Each row is a point on a tangle of strands that fork, close into loops and nearly touch. The rows are in no order.
Two points are linked if the straight distance between their rows is under 52.2. Some points are linked to none.
pel: [ 11   7  -5   9  -7  -4  -5 -22 -22  10  10 -11  -3 -11   3 -21   9  15
 -34  -3 -20  -8]
moz: [ -4   0   1   2 -10  16  20  10  39  -1   7  21  -9  16 -18   3 -27 -16
  20   0  13   5]
Muzug: [  6  20   8 -10 -10   3 -19  -2 -11   5  12 -10   6  -1  19  17  48  14
 -23   9  37   0]
Giki: [-10  -2   1   5   6  -6   8  -6  15  -8  -9  15  -1   8  -9 -16 -21  -5
  18  11 -30  -7]
vuko: [ -2 -13  -8 -14   9  -1  -6  11   0 -30 -12  21  12 -19 -21 -14 -26 -12
   3  -6  -2 -17]
Nuso: [  7  36 -14  -2 -10 -23 -10   5 -18   1   4   2   8  -8   1  -2   4   2
   0 -22  11  27]
dezel: [  1 -16  12  10  -5   1  36  -7  -8   0  -7 -11   4  -2  21  35  15  10
 -24   5 -12 -26]
pazot: [ 10 -22  -4 -15   4 -19  21 -17 -22  -6  19 -19 -15   6   4  22  13 -16
  -8 -11   9 -18]
soti: [ 26  26  12   6 -17  20  -1  -2  14 -26  -2   5  18 -10   1 -26 -17  -3
 -20  18 -13   5]
Dibe: [ -2  17 -22  17  16  -3  -6  26   5  13   4  -6   9   0  -5  -6 -38   2
  23 -11   0  17]
Figom: [  6   9 -12  -6  11 -21  17  10  -9 -30   1   9  14  -5  -2   2 -24   0
  17  -3 -14  10]
zoni: [ -7  25 -10  12  -9   0  22   1   6  15   0  -6   1  10  18  10  -1  19
  15   3 -16  32]
tav: [ 29  12 -15 -18   3  -5 -10  -4 -12  -4  23 -21  -2   3  17  -3   7   4
 -11   0   5  14]
lek: [  0 -16   2   3  11  19 -17  -7  -1 -28 -10  -6   3   0  14 -11   3   7
  -6  37  -8 -28]
Fimo: [  2   0   9 -26 -11  14  26   6  21   8 -10  19  -1  -7  20  27  20   7
   4  -4  -4  10]
movo: [-18   9   8 -14   5   5 -26 -16   3  14 -17   0 -21   4  -7 -21  28  -2
  16  11  15  11]
Nepet: [ -4 -31   5 -16  15   8   2   5   4 -23 -12  24   2  -6 -11  -2 -20  -3
  12   5  -8 -14]
zeve: [  6  12   9   7  -2  -9   7  -1 -12 -20 -19  18  23 -30   3 -13 -13  15
 -16   3 -25  -4]
Zul: [ -5   5   3  -1  -7 -22  15 -12 -16  -4 -32   1   8   2  19  23  29  18
  -1   9 -18  -9]
sezed: [  6  10  -8  10  14  -5  16  13  18  25  -6  12   2  -3 -24 -18 -50  16
   8 -25 -30   2]
gabel: [ -1   0   7 -17  -8 -23  19 -16  -2 -12 -20  -2  -5  16   5  43  33  -3
   8  16  14 -11]
meko: [-23 -18  16   6 -10 -10   2  -7 -19  -1  -8   8 -11  -7  -6  10  34  -4
 -21   9  15 -26]
dubod: [ 14   1  -1 -28  -7  -7  17   4  -5 -16  13   0 -10  -1  11  34  29  -8
 -16 -10  28  -7]
tegav: [ 21 -28   4   3  28   7  18 -13 -15  20   9 -27  17  -1  33  35   9  10
  -4 -21 -22  -6]
Nopa: [-11 -17  -6   1   4 -42   5 -20 -29   8  11   1  -3   4 -10  11  15 -16
  11 -36  -1  -6]
Pakol: [ 26 -15  -9  -7  -7 -12  18 -13 -24 -15  32 -22 -15   5  -1   3  -4 -10
 -30  -3   3  -4]
neni: [-18  -7  16 -14 -17  12   9 -10  20  10 -14  24 -17  -1 -31 -25   1  -3
   1  -9 -12 -12]
muv: [ 10  16 -28   5  14 -16 -25  15   8  13  -6  -3  10   4 -22 -20 -40   1
  16 -15   4  24]
sazo: [-14  -7  -5   6  10 -14  13 -28  -6  12   0 -22 -23  23   9  -8  10   8
  13  20 -26  -3]
pite: [ 28   5  -9 -16 -15 -12  20  -7 -10 -28  14   3 -17  -1  -7  15   0 -13
 -26   6   2  -5]
misu: [-21 -17   8  29  -6   2  -8  -9 -26  12  13 -24   6   5  17  21  22  -4
 -18  16   7 -16]
peta: [  5  11 -11  18 -10   1  12  32   4 -30  31   3   9   0  -9  13 -17 -15
  -4   2  26   0]
tavuk: [  8  -6  -7  -7   4  -4  17  12  -6  -3  17  -3 -10  -7   3   9 -17  -6
  -3 -16   0   7]
rut: [-31 -28  -1  36   9  -6  13   6 -27  19  10  -2  14  -2  13  22  -1   1
   9 -19 -15 -17]
Ded: [ -3  26   5  11 -15  11 -12   8  25 -13 -13  19  14  -7  -2 -11 -11   1
  11   6  -4  15]
tez: [ -4 -24  19  -7  -4 -16  10 -27 -24  27  -8  -5  -6  -4  14  16  43  -1
 -12 -20   0 -11]
kos: [  4  22  -9  19   1 -20  19  -2 -14  18   1  -8  13   5  19   2   0  13
   9 -14 -21  29]
vog: [ 17  -5  -3 -17  10  18  11  -5  21 -11   9  -8 -12  22   6  11  -2  -9
  12  23  -4   7]
gelo: [-22  21   2  -8 -16   1 -16 -14  22  25   1   1 -26   4 -21 -17  23  -9
  16  -1  31  17]
kaz: [  3 -28   4   3   6  -6  38  -1  -5 -11  -5   8 -10  -8   6  22  -4   3
 -10   2 -26 -24]
pidu: [  1  -8   2  -2 -12  16   1  -3   3 -11  14 -19 -14   1   8  11  16   4
 -26  36  10 -15]
bavud: [ 19  16 -15  -3   5 -10 -11   6   7  13  -6  -1   8 -14 -28 -28 -32   4
  -8 -26  -6  20]
naku: [  0 -19 -10  -6  29 -12   8  -9  -8 -12   3 -13   2  17  24  20  -2   2
  25   7 -12   1]
rufo: [-18 -40  17 -17  -1  -2  30  -4  -5  15 -20  11 -19  -3  -3  15  20  -1
   0 -12  -3 -27]
nuvob: [ -7   2   1   4   4   4 -30  26  14   9 -26  20  12 -18 -27 -18 -24   0
  10 -17   7  11]
zol: [ 13  22   1 -22  -5   9 -22  11  22  -4  12   4  -8  -3  -8   0   8  -5
   5  -2  28  19]
rima: [-27 -18   5  47  -2   5  -6   3 -19  25  21 -18  14   8  15  14   4   2
  -8  -9   0  -8]
bis: [  0  15   6  20 -24  11  31  10  30 -10  15  13   1  13 -16  -4 -19 -16
   5  12   2   5]
Bam: [ -8   6  -9  17 -10   7  -2   5  13   2  23 -13 -15  16  -7  -5  -1 -11
   0  12  13   4]
mugam: [  0  -4 -12   9   7  32 -32  14  22  14   7 -19  -9   5  -1 -20 -22  -1
   0   7   8   2]
renu: [-13 -19  15  -4  -5   0   0  -2 -16  -7  -1  -7  -9   2  10  34  44  -6
 -16   2  34 -21]
mizo: [-25  11  -1  14 -16   5 -20  -7  20  40  -4 -13 -23   9 -21 -23  11  -6
  -1  -2  16   8]
Rez: [  9 -13  13 -12  -1  40 -11  12  38  -2  -8  18   3  -2  -5 -16  -8 -10
   1  13   7  -2]
Sigof: [  6   7  -1  32  -3   6  21   6   5 -15  11 -13   3   8  11  -5 -20   7
  -6  36 -24  -3]
bogo: [  7 -14  -1 -15   4   1  -7  -7 -14  30   1 -10 -10 -12  -3 -11   0   2
 -14 -42  -6   0]
lova: [  5   0  -3 -11  -5   3   1   6  38  27  -2  15 -10   9 -41  -9 -33 -16
  15 -23   0   8]
zim: [ 15  13 -18  -1  14  18 -41   2  14  18   2 -23  -9   7   4 -23 -12   3
  13   9  11  23]
rus: [ 21  18  12 -16  -7  -4  24   9   0 -16 -26  18  19 -29  11   1  -2  22
 -14  -2 -19   7]
rol: [  3   3 -12 -32   8 -16 -12 -18  -2  -2  -5   2 -23  13 -16 -10  11 -15
  26  -6  14  13]
mar: [-19 -12   5 -12  19   0   1 -14   3   6 -24  14  -7  -5  -4 -18  -6   4
  27   2 -37 -11]
Von: [ 10 -11   1  14  14   3  10  25 -23  -3  -2   1  26 -30   5  14 -27   5
  -7 -27  -4   5]
Boge: [ 12   2   6 -10 -11  11  30  19   7   4 -12  13  16 -24  21  14   2  16
 -12  -7 -14  10]
fuf: [-19 -33   4   5  15   2   6  -6  -8  -8   1 -10 -16  20   9  27  14 -10
   5  24   6 -21]
Dama: [ -7   1   0  -9  -8 -16  38  -9  18 -19  -3   9 -13  24  -2  37  15 -13
  14  19  12  -2]
nur: [  7  -1   8 -28  -8  10  24 -13  28 -15  -5  15 -15  19  -6   2   7 -14
  18  13  -6   3]
nagi: [-18  -4   1  22  14 -22  -6 -14 -24   2 -10  -7  16   2  16  11   8  10
  13   2 -22  -8]
Kab: [ 14  17 -10   8  -3 -26  17 -17 -23   0   2 -20   5   5  11   1  -3  12
  -4   4 -26  14]
Vono: [ -5 -13   6 -13  17  25  13  -4  13  12 -11  -1  -4   1  23   9   2  14
   0   6 -23   3]
zanos: [  8  10  16  14 -25  10  45  13  21 -23   2  24  18   3 -10   8 -15  -4
  -5  12  -3   1]
Gena: [ 17   7   2   3  -2 -21  25 -16 -10 -15 -13 -11  12   2  16  22  11  11
 -10  13 -30   8]
Met: [-12 -16 -17   7  24   1 -33   6  -6  14   2  -9  -8   1 -12 -25 -25   2
  11 -11 -10 -12]
mavi: [ 26  21 -11   7   3  -5  10  13  -3  -3  33 -27  -3   9  19  10  -6  -5
 -11  11   7  15]
Gidi: [  7   3   2  -4 -16  -8  19 -12   5 -26  19   1 -18  14 -16   1   6 -20
 -16  16  10 -12]
bazun: [-32 -30   5   5  14  -5 -11  -2 -16   8  -5   0  -5  11  -1  24  15 -10
  22 -16  23  -7]
Nani: [-27  -5  12  10  -5  -6  12 -20   3   6 -10   1 -23  14  -4 -10  10  -5
   8  22 -15 -15]
nosez: [ 10  20 -12   0   7   4 -35   8  25  18 -10  -9   7   4 -13 -32 -24   5
  17  -5   9  23]
los: [ 17   9 -13  27  15   8  14  13   0  15   6  -6   2  -5 -15 -27 -58  15
  -6 -14 -27   5]
tega: [  8 -12  -8   7 -14   3 -11  19   8  34   5  -5  -1 -10 -40 -22 -32  -2
 -39 -20  16  -3]
bokiz: [-12  -9  18  -4  -1  28 -11   4  17   5  -1  -2 -19  -1  -8 -12  21 -13
  -9  25  17 -11]
pive: [  1 -23   4   4   5  -8   5  14 -21  -4   9   5   7 -20   4  27  10  -8
  -8 -29  16  -8]
Zogu: [  7  40   4   3 -25  10 -13  14  24  -6  18   2   4   5  16   3  18  17
  -4  27  28  11]
Fudon: [ -1 -27   9 -14  -4  -4  11  12 -14 -14   1   7  -4 -12   8  36  26  -6
 -17  -7  22 -26]
Navos: [ 20  -3 -11  16   9 -24  -3 -10 -44 -14  15 -13  12 -12  -3 -18 -11   3
 -21 -15  -7  -6]
dun: [ -3  -8  -3 -17  26  -9  -5 -25 -13  -8  -3 -20 -17  22  19  18  17   0
  16  21  -3  -1]
denul: [  6   9   2 -14   2  11  17  17  13 -12   7  -1   2  11  28  36  12  13
  10  23   7   8]
Vuvis: [-13  19  -1  23 -30  -3 -11   3   8  12   2   8   1  -7 -25 -30  -4  -7
 -21  -1   6  -8]
Nifub: [-37 -10  -2  28   7 -18  -5  -6 -17  12  -1   6   4   4   1  -2  -1   0
  13 -11 -16 -17]
satib: [  6  -7  -5  -5   4  19   4  19  16 -21  13  -5  -4   9  15  23 -10  -2
  12  29   8  -2]
tel: [-14   4  19 -21  -7   4 -15  -1   6 -23 -25  20   7 -14   6  -2  25   8
   0  23   4 -11]
Pas: [ -3  -1   0 -21  -6   2  12   2  37   7   0  20 -18  19 -30  -2 -11 -25
  24 -12  10  11]
zegiz: [-18   0  10   7  -8  25 -15  -2  26   1 -13   6  -6   1 -16 -31  15  -7
  12  25  18  -5]
nav: [-10  -2   6   9 -14 -14  -3   4 -13 -19 -16  17  17 -19   3  -2   7   9
  -6   3  -7 -11]
Zepa: [ 19   3  -2 -11  10  17 -26 -11 -18  13  17 -27  -1   3  23  -6  20   3
 -16   1   9  12]
zok: [ -9   2 -16 -12   5 -17 -37  -7 -13  10 -21  12   9 -15 -22 -29 -11  12
   5 -19  -2   0]
deru: [  2   4  -9  -2  21 -13  12  18  -5   6  -5  11   7 -16 -16 -20 -48  11
  15 -34 -26   3]
dovo: [-17 -13  -2  20   7  20  13  20   9  17   1  -7   6   5  29  29   0  10
  15  -4 -11   6]
fozif: [-20   0   8  18 -11  22  -9   1  -5  27  -2 -14   1  -5  22  -2  26  13
 -16  11  -3   0]
luk: [-11 -23   3  -9  19   4 -17  15 -18 -15   4   7  11   1  17  35   7  -2
  12   1  23 -14]
nipul: [-26 -17   3   3  12   8 -25  -4  -9  27  -1 -10  -1  12  17  13  13  -5
  17 -15   7  12]
gak: [-16 -19   3 -12  26   3 -23 -12   1   6 -19   4 -16   4  -7 -27  -4   0
  29  14 -15 -17]
difin: [  7  10  -3   2  -9 -12  -8   2 -19  20   7  -6  13  -7  12   3  19   4
  -3 -23  12  22]
Bona: [ 12  14  -3 -25  -7   1  -5  15   1  -5  16  -4  -7  -1   0  19  18  -5
  -6 -11  40   9]
vafe: [-12  -9  16 -26  -4  10  -5 -19   5  10 -25  22 -20   3 -24 -33  14   1
  14   4  -7 -12]
kobub: [-11   5  -2  20 -14   4 -25  -6  -9  22  -2  -7   2  -1  13 -19   9   7
  -7   6  -2   6]
mik: [ 23  30  -1  12 -19 -19  -1   9   3   1  -4   7  10 -10 -37 -32 -28  -4
 -18 -18  -4  15]
fibe: [ -8 -25  12 -21   9  20  20   7  17  17 -16   8  -5  -4  15  26   7   0
  10 -10  -8  -4]
kemi: [-33 -22   8  28  10   6 -16  -1 -12   5   7 -21  -5  22  18  23  24  -2
   1  25  14 -20]
valit: [-12 -19  -1  16  -6  11   8  11  -1  13  22 -10 -26  11  -9   3 -17 -10
  -9   1   3 -11]
tupu: [  7  22  -2  13 -35  -9  -7   4  18 -13   3  19   8  -3 -31 -30 -16  -8
 -13  -2  14   7]
dade: [-10   1   7 -11  -2   6 -25 -10  -4   6 -15   9 -23  -7 -19 -38  12  -5
  -4   2   1  -4]
giboz: [ 15   6  21 -29  -8  18  24 -13  27 -13 -10   9  -6  18   2  20  23  -7
  -3  31   9  -7]
kabep: [-12 -10  -3   4  10   9  -1   5   0  32  -2  -8   4   1  21  26  16   7
  17 -20   1  15]
lika: [ 11   2   3  -8 -19 -14  38  -1  12  -4   8  22  -7   3 -26  -2 -25 -20
  -2 -22  -9   8]
fab: [ 17   7  -3  -9 -18 -23  34 -14  -1 -21  11  22  -7   2 -28 -14 -17 -11
  -2   8 -19  -1]
kuret: [-11  -4  -2 -20  -3 -16   6  -2  -7 -20  -6  18  -4   3  -5  12  10 -12
  11   2   3  -4]
Guda: [ -2  -6 -10  41   0  11   8  11  -7 -13  17 -11   5  -3   1 -15 -30   5
 -17  11 -14 -12]
rodu: [ -8  27  -1   9 -11  10  -8  24  19 -17  16  10   9   5   9  15   3   7
   1  14  26  12]
Zunu: [-11 -28  15  -4  -6 -11  38  -9   2  -7  -8  19 -13   1 -16  23   5  -9
   3   5  -8 -25]
Bezul: [ 22  22   3 -11  -5   0  -8  10  -9 -27 -11   2  24 -10  26  22  23  21
 -17  16   7  -7]
fasar: [  1 -19  -6  -7   6 -32  19 -13 -32 -13  11 -10  -3   2   6  25  15 -10
   8 -24   5   1]
lige: [ 25  18   4  15   7   6  26  -2  -4 -10  -3  -7  21 -18  31   8  -6  23
 -27  12 -21   6]
vur: [ 27 -10  -9 -20  28  -8  -1  11 -24 -26  -3   0  18 -19  24  21  -4   9
   1 -17   2  -6]
boneg: [-20   3  -8   4  -4 -10 -30   4   5  21 -24  15   0 -10 -22 -16 -14   4
  11 -22   1   8]
tebe: [ -2  -1  13   0  -4   8 -26  -4   5 -34 -17  11   3  -2   2 -12  11  -6
  -7  33   4 -32]
Dimil: [  3 -15   8   1  12  10  -7 -13 -19  -3  -4 -25   6  11  36  30  25  12
  -6  16   4 -10]
bekit: [-21   7 -10  19  12  -8 -30  -8 -27  -1 -11 -12  24   2  19  -5   8  10
  18  -5  -7   2]
gek: [-25 -18   7   9  -6  -7   0   4 -15  23  13   1  -7   3  -9  21  17 -14
   2 -28  33   2]
nobe: [-13 -25   6   2  18 -14  14 -36 -19  24  -4 -14 -19  16  15   7  21   4
  11  -3 -22  -8]
vod: [-22   9   0  -2 -12 -12 -10   9   9 -24 -11  29   5  -4 -19   4   6 -12
  20   1  19  -9]
Vetib: [ -8  -2  25 -18 -10  24  12  -9  36  16 -16  22   0   3 -10 -20   1   6
   8   5 -14   3]
geri: [  9  26  -3  19  -2   6  26  13  -1   7   4   2   0  -9  -5 -14 -34  15
 -10  -5 -18  17]
mulu: [ -8   7  -1  14 -15 -16  -1   2 -22   3  -1  -1  16  -8  10  11  12   6
 -12  -9   5  -1]
Vis: [ -8  13  -9   3  -3  10  -5  18  18  36  -6   0   0  -5   5 -10 -11  10
   8 -20   1  26]
Lilam: [ -1   1  -5 -25  18  -6 -23 -13  -5 -26   1  -9 -11  14   8  -2  10 -11
  15  24   8  -4]
lim: [-20  20 -10   7 -13  -4  -7  17  17  18   8  -2  -2   2  -9  15  11  -9
   0 -23  41  15]
kege: [-35   2   6  22 -15  14 -32   3  23  20 -11   7 -18   5 -22 -28  12  -3
  12  15  17   0]
vidu: [  6   3  15 -15 -14   7  28  -9  23 -30 -16  16  10  19   0  29   6  -5
   4  36  -7 -17]
vives: [ 23  15  -2 -16  -4  25 -33  21  28  -1   2   7   4 -10 -14 -17 -16  -6
  -2  -1  25  16]
nuson: [ 16   8   2  -3 -18  -7  16  -9   6 -41   5  26   5   1 -27 -22 -14 -14
  -3   5  -6  -7]
sirud: [  2  -1 -10   5   5  22 -40   3  24  -8  -8  -6  -5   7 -14 -39 -23  -8
  20  18   5  -1]
Zikil: [ 14  28  12 -13 -23   4  -9  -1  17 -23  11   1   2   9   0   1  29   0
 -11  36  25  -5]
Teguk: [ 14   3  15 -25  -4   7  -9   8   0 -30 -17  23  19 -20  11  12  20  14
 -16  17   6 -17]
gibop: [-10 -22  -7  26   8  12  -4  11 -13  -6  19 -13  -7   5  -4  -3 -18  -8
 -13  10   2 -19]
palug: [  6  -3   3 -11  16  11 -24 -20 -15  25   0 -18  13  -1  27  -5  25  19
  -3 -13  -7  12]
Gub: [ 22   9   9  11 -18  16  -8 -17  11 -21   5  -2   3  -2 -16 -42 -13  -4
 -18  19 -11 -10]
gesan: [  0 -13  16  -5  -8   8   3  -4  -6  -2  -2 -19 -15   8  14  33  36   5
 -23  27  24 -28]
monus: [ 12  -2 -10  10   9 -19   5   2 -34   2  14  -6   0 -20 -16 -20 -31   2
 -26 -30 -12 -13]
dod: [  1   3  -6   0   9  15 -35  18  10 -30   5   5   9  -8   8 -10 -12   3
   3  19  14   0]
monu: [ 17  13  11  -8 -20   4   2 -21  19 -23  10   0  -9  17 -10 -10  11 -12
  -7  31  13  -5]
tiv: [-11   6  -5  20  -1 -20 -22 -12 -31  20  19 -16  19   7   5  14  16  -4
   8 -29  19  23]
bap: [ -2  -6  11  -6 -10 -18  23 -24   3 -13 -25  -1  -1  18   3  22  27   3
  -6  25 -17 -17]
badas: [ 22  -9   9   0  25   4  15  -3 -14  13  -2  -7  25 -17  34  26   4  17
  -6 -24 -14  11]
Lov: [-20  13  11   6 -17   5  -5  -9  22 -16  -9  11   1   8 -13 -20   9 -15
  19  32  -2  -7]
runog: [ -8   3 -11 -15   4  -8 -10  12   7 -33  -3  32   8  -6 -24  -6 -16 -14
  22   2  12  -6]
gumuf: [ 11  20  -5   1   1   3   8  -3  12  15  12 -10  -8  10   9 -15 -12   7
   9   9 -23  30]
sasuf: [  9   1  -8 -12  14  20 -34  34  30   2 -17   6  12 -19 -15 -11 -21   1
   4  -4  15   7]
tovit: [ 24 -30   4  -3  30   5   2 -16 -22  -1   1 -29   7   9  31  36  17   6
  -6  -3  -9 -13]
sibil: [  7  -6  -3   2  18  10  -6  25 -15  20   3  -3  21 -14   4   4 -19   7
   0 -29   4  10]
konag: [-37  -1  12  20  -8  -4   4   2   7  -8 -12  10  -1   3  -4  -4  14  -2
   6  19  -5 -11]
nire: [-31   5  -5  22 -18  -5   3  12  10  25   3   4  -2   2  -3  -6  -7   2
   5 -10  -8  15]
nom: [ -7  -5 -13   1  20  -3 -24 -12 -16  19  -9  -3   4  -5   2 -22 -11  11
  -1 -15 -18   3]
Rak: [  8  29  -5 -17   2 -29 -21 -10 -20  -6  -8  -1  11 -11  15  -1  21   7
  13  -7  -1  26]
tibo: [ -9  -6  -9 -23  14 -14 -30   1 -18   6  -1   4   6   1   3   7  19  -9
  24 -24  33  10]
Gisu: [ 13  12 -10  26  -4   4  16   6  -1 -10  28 -30  -4  14  12  10 -15   2
 -14  23 -11   3]
vot: [-15 -28   9  -7  13  24  -1   1   7 -13 -11   9  -7  -4  -1  -3  -6  -4
   3  19 -15 -24]
dafa: [  6  -1 -11  12  -7 -15 -16  15 -14  12   6  -2  -4 -13 -37 -28 -35  -2
 -27 -22  -3 -10]
Likob: [ -1  21 -11 -20  -3   2 -29  -2  19  10   0  -4 -23   7 -13  -8  16 -14
   7 -14  37  23]
popo: [ 10  -1   3   6 -11   8  -4  -8 -10  -9  19 -19  -5  -2   7  -8  10   1
 -34  16  -3  -7]
fodo: [-15  -3   3  18  -1  -5 -20   3 -19  22  21  -5  20  -4   8  32  19 -10
   2 -34  31   9]
kise: [ -2  11 -10 -15   9  -6 -24  -9  17 -17   5  -3 -21  21  -8 -15   7 -18
  27  13  19   9]
navav: [  3   7  11  -7  -3  42 -16  16  29  -2  -7   4  10  -6  14   1   5  11
   2  22   5   4]
kanur: [ 14   1 -20  -7   1  -7 -11 -15   5   8  14 -15 -24   7 -26 -26 -25  -9
  -4  -6  -2   5]
zibe: [ -7  -1  19  -1  -8  35 -16  -1  14  11  -3  -8  -1   4  16  -2  17   9
 -14  29   9   4]
mer: [  8 -23  -2  17  23 -15   5  13 -36  -3  13  -5  14 -19   1  15 -18  -8
  -6 -37   3  -9]
Gal: [ 14  19   2 -27 -10  -7   0  11  19   9  -3  22   7 -10 -24  -5 -10  -5
  11 -26  13  27]
Lol: [ -2 -11  -8   3  -9  13  -9  25   8  19   1  15  -4 -13 -26 -12 -16  -8
 -28 -20  19  -3]
Niz: [ 27  28  10   6  -5  21  22  -5   9 -20  -7   3  17 -17  20  -9 -14  14
 -24  20 -28  -1]
karo: [-11  -9 -12   0  18  -2 -30  -5   9  19  -6  -7 -18  10 -23 -36 -16  -8
  29  -1 -10   3]
Rup: [ 16  28  -5   9 -14   9  -5  31  12 -20  21   1   5   5  -5   5 -14  -7
   2  13  22  11]
fusa: [ 16  15  10   1 -20  11  25   9  28 -33   5  11  14   3   5  21   4   0
  -3  29   7  -5]
nurif: [10  7  8 -7  4  7 -2  3 -5 -7 -6 -9 13  2 29 30 24 16  5 15  0  5]
Per: [-12 -20  10  -2   5 -18   5 -22 -30   6 -14   3 -10  -2  -3   8  38  -5
   0  -4   2 -20]
Zukog: [ -8 -43  14 -12  11  -5  20 -15 -12  25  -6  -1 -18  -1   6  16  24  -6
   1 -35  -2 -18]
Simor: [ 20  23  -6 -31 -13 -18   0   3  -4  -5  -2  12   2 -15 -11  -6   5  -3
  -8 -25  16  21]
Ripib: [  9  -3  -5 -20  -3   6  -1 -17  16  16   8   0 -28  16 -28 -31 -10 -15
   5   1  -6   4]
kuvev: [ 20  -7   2  33   9 -10  26   2 -32 -10  13 -23  23  -8  28  23  -4  15
 -21  -1 -16  -6]
Gifo: [-18  11   6  22 -28 -12   5  -8  10  11   2  13  -4   2 -15 -23  -5   9
  -6   1 -19  -2]
Kufo: [ -8 -13  -2 -27   6 -13  13 -14  -5   0  -3   3 -24   7  -7   6  13 -12
  16 -11  -3   1]
Ser: [ 14   1 -17   4  27 -14  14  24 -14 -13   3  10   7 -10  -6  -7 -44   3
  12 -15 -11   6]
tipav: [ 12  -3 -12  19  16 -11   5  -2 -32 -22  17 -13  21  -3  17   1 -15   9
 -18  -2  -1  -9]
Kis: [ 13  17 -10 -10  -3   6   5 -14  25  -2   4  -2 -14  14  -4 -26 -14  -8
  16  10 -16  15]
gep: [  9  -1 -13  -5  13 -26  11  -8  -9 -22   0  -1  -1  10   6  11 -10   4
  26   6 -20   7]
rir: [ 19   7  10   7 -26   1  -2 -22  13 -24   6   7  -1   8 -27 -41 -18 -29
  -2  10  -1  -8]
suri: [  0   5   1   7   4  -2 -15 -11 -10  19  -7  -8   1  -8  -4 -37 -12  18
 -21  -7 -28  -3]
nisob: [  0  -2 -20  -1   2  -6 -15  -7 -12  -2  19 -19 -20  10  -9 -13  -4 -18
  -1   1  10  -7]
pem: [ 23   7  -1  25  14  -6  43   7 -22   7   3 -10  25 -23  23  16  -8  24
 -26 -13 -26   4]
dos: [  2  10 -12  14  13  -5 -15  23  -9  29   3 -13  19  -2   2  11 -22   9
  21 -32   8  31]
midel: [ -2 -11   1 -10  13  22   2 -10  -5  29  -4 -17   7   4  31  11  11  12
   1 -12 -16  14]
vik: [  0 -16  -2  19  24   8  10 -12 -19  12   3 -11   7 -18  21  -8 -23  19
 -23 -16 -34 -17]
mifuv: [ -8  19 -12   0   7 -11 -29   2 -17  -4 -12   5  21  -9  16  -8   7  16
  18   7 -11  15]
mabi: [ -2  12  -6 -10 -10 -17  18   7  13   0 -11  27   0  -7 -27  -7 -18  -5
  21 -23 -10  12]
Fel: [ -8  -5   3 -17  -3  23   2   5  28  37 -13   7  -7   1  -5  -8  -5   6
   6 -14  -5  10]

A piece is two or more points that can be reached from each other along the links. Count, over all rows, the pieces, the separate loops (a circle has one, a figure eight two, a Y none), the forks (points with three links) and the tips (points with one).
pieces: 4
loops: 3
forks: 13
tips: 15

How many points has the smallest loop of links through each point below? Write 0 if it is on no loop.
vafe: 26
nurif: 0
tiv: 16
gesan: 16
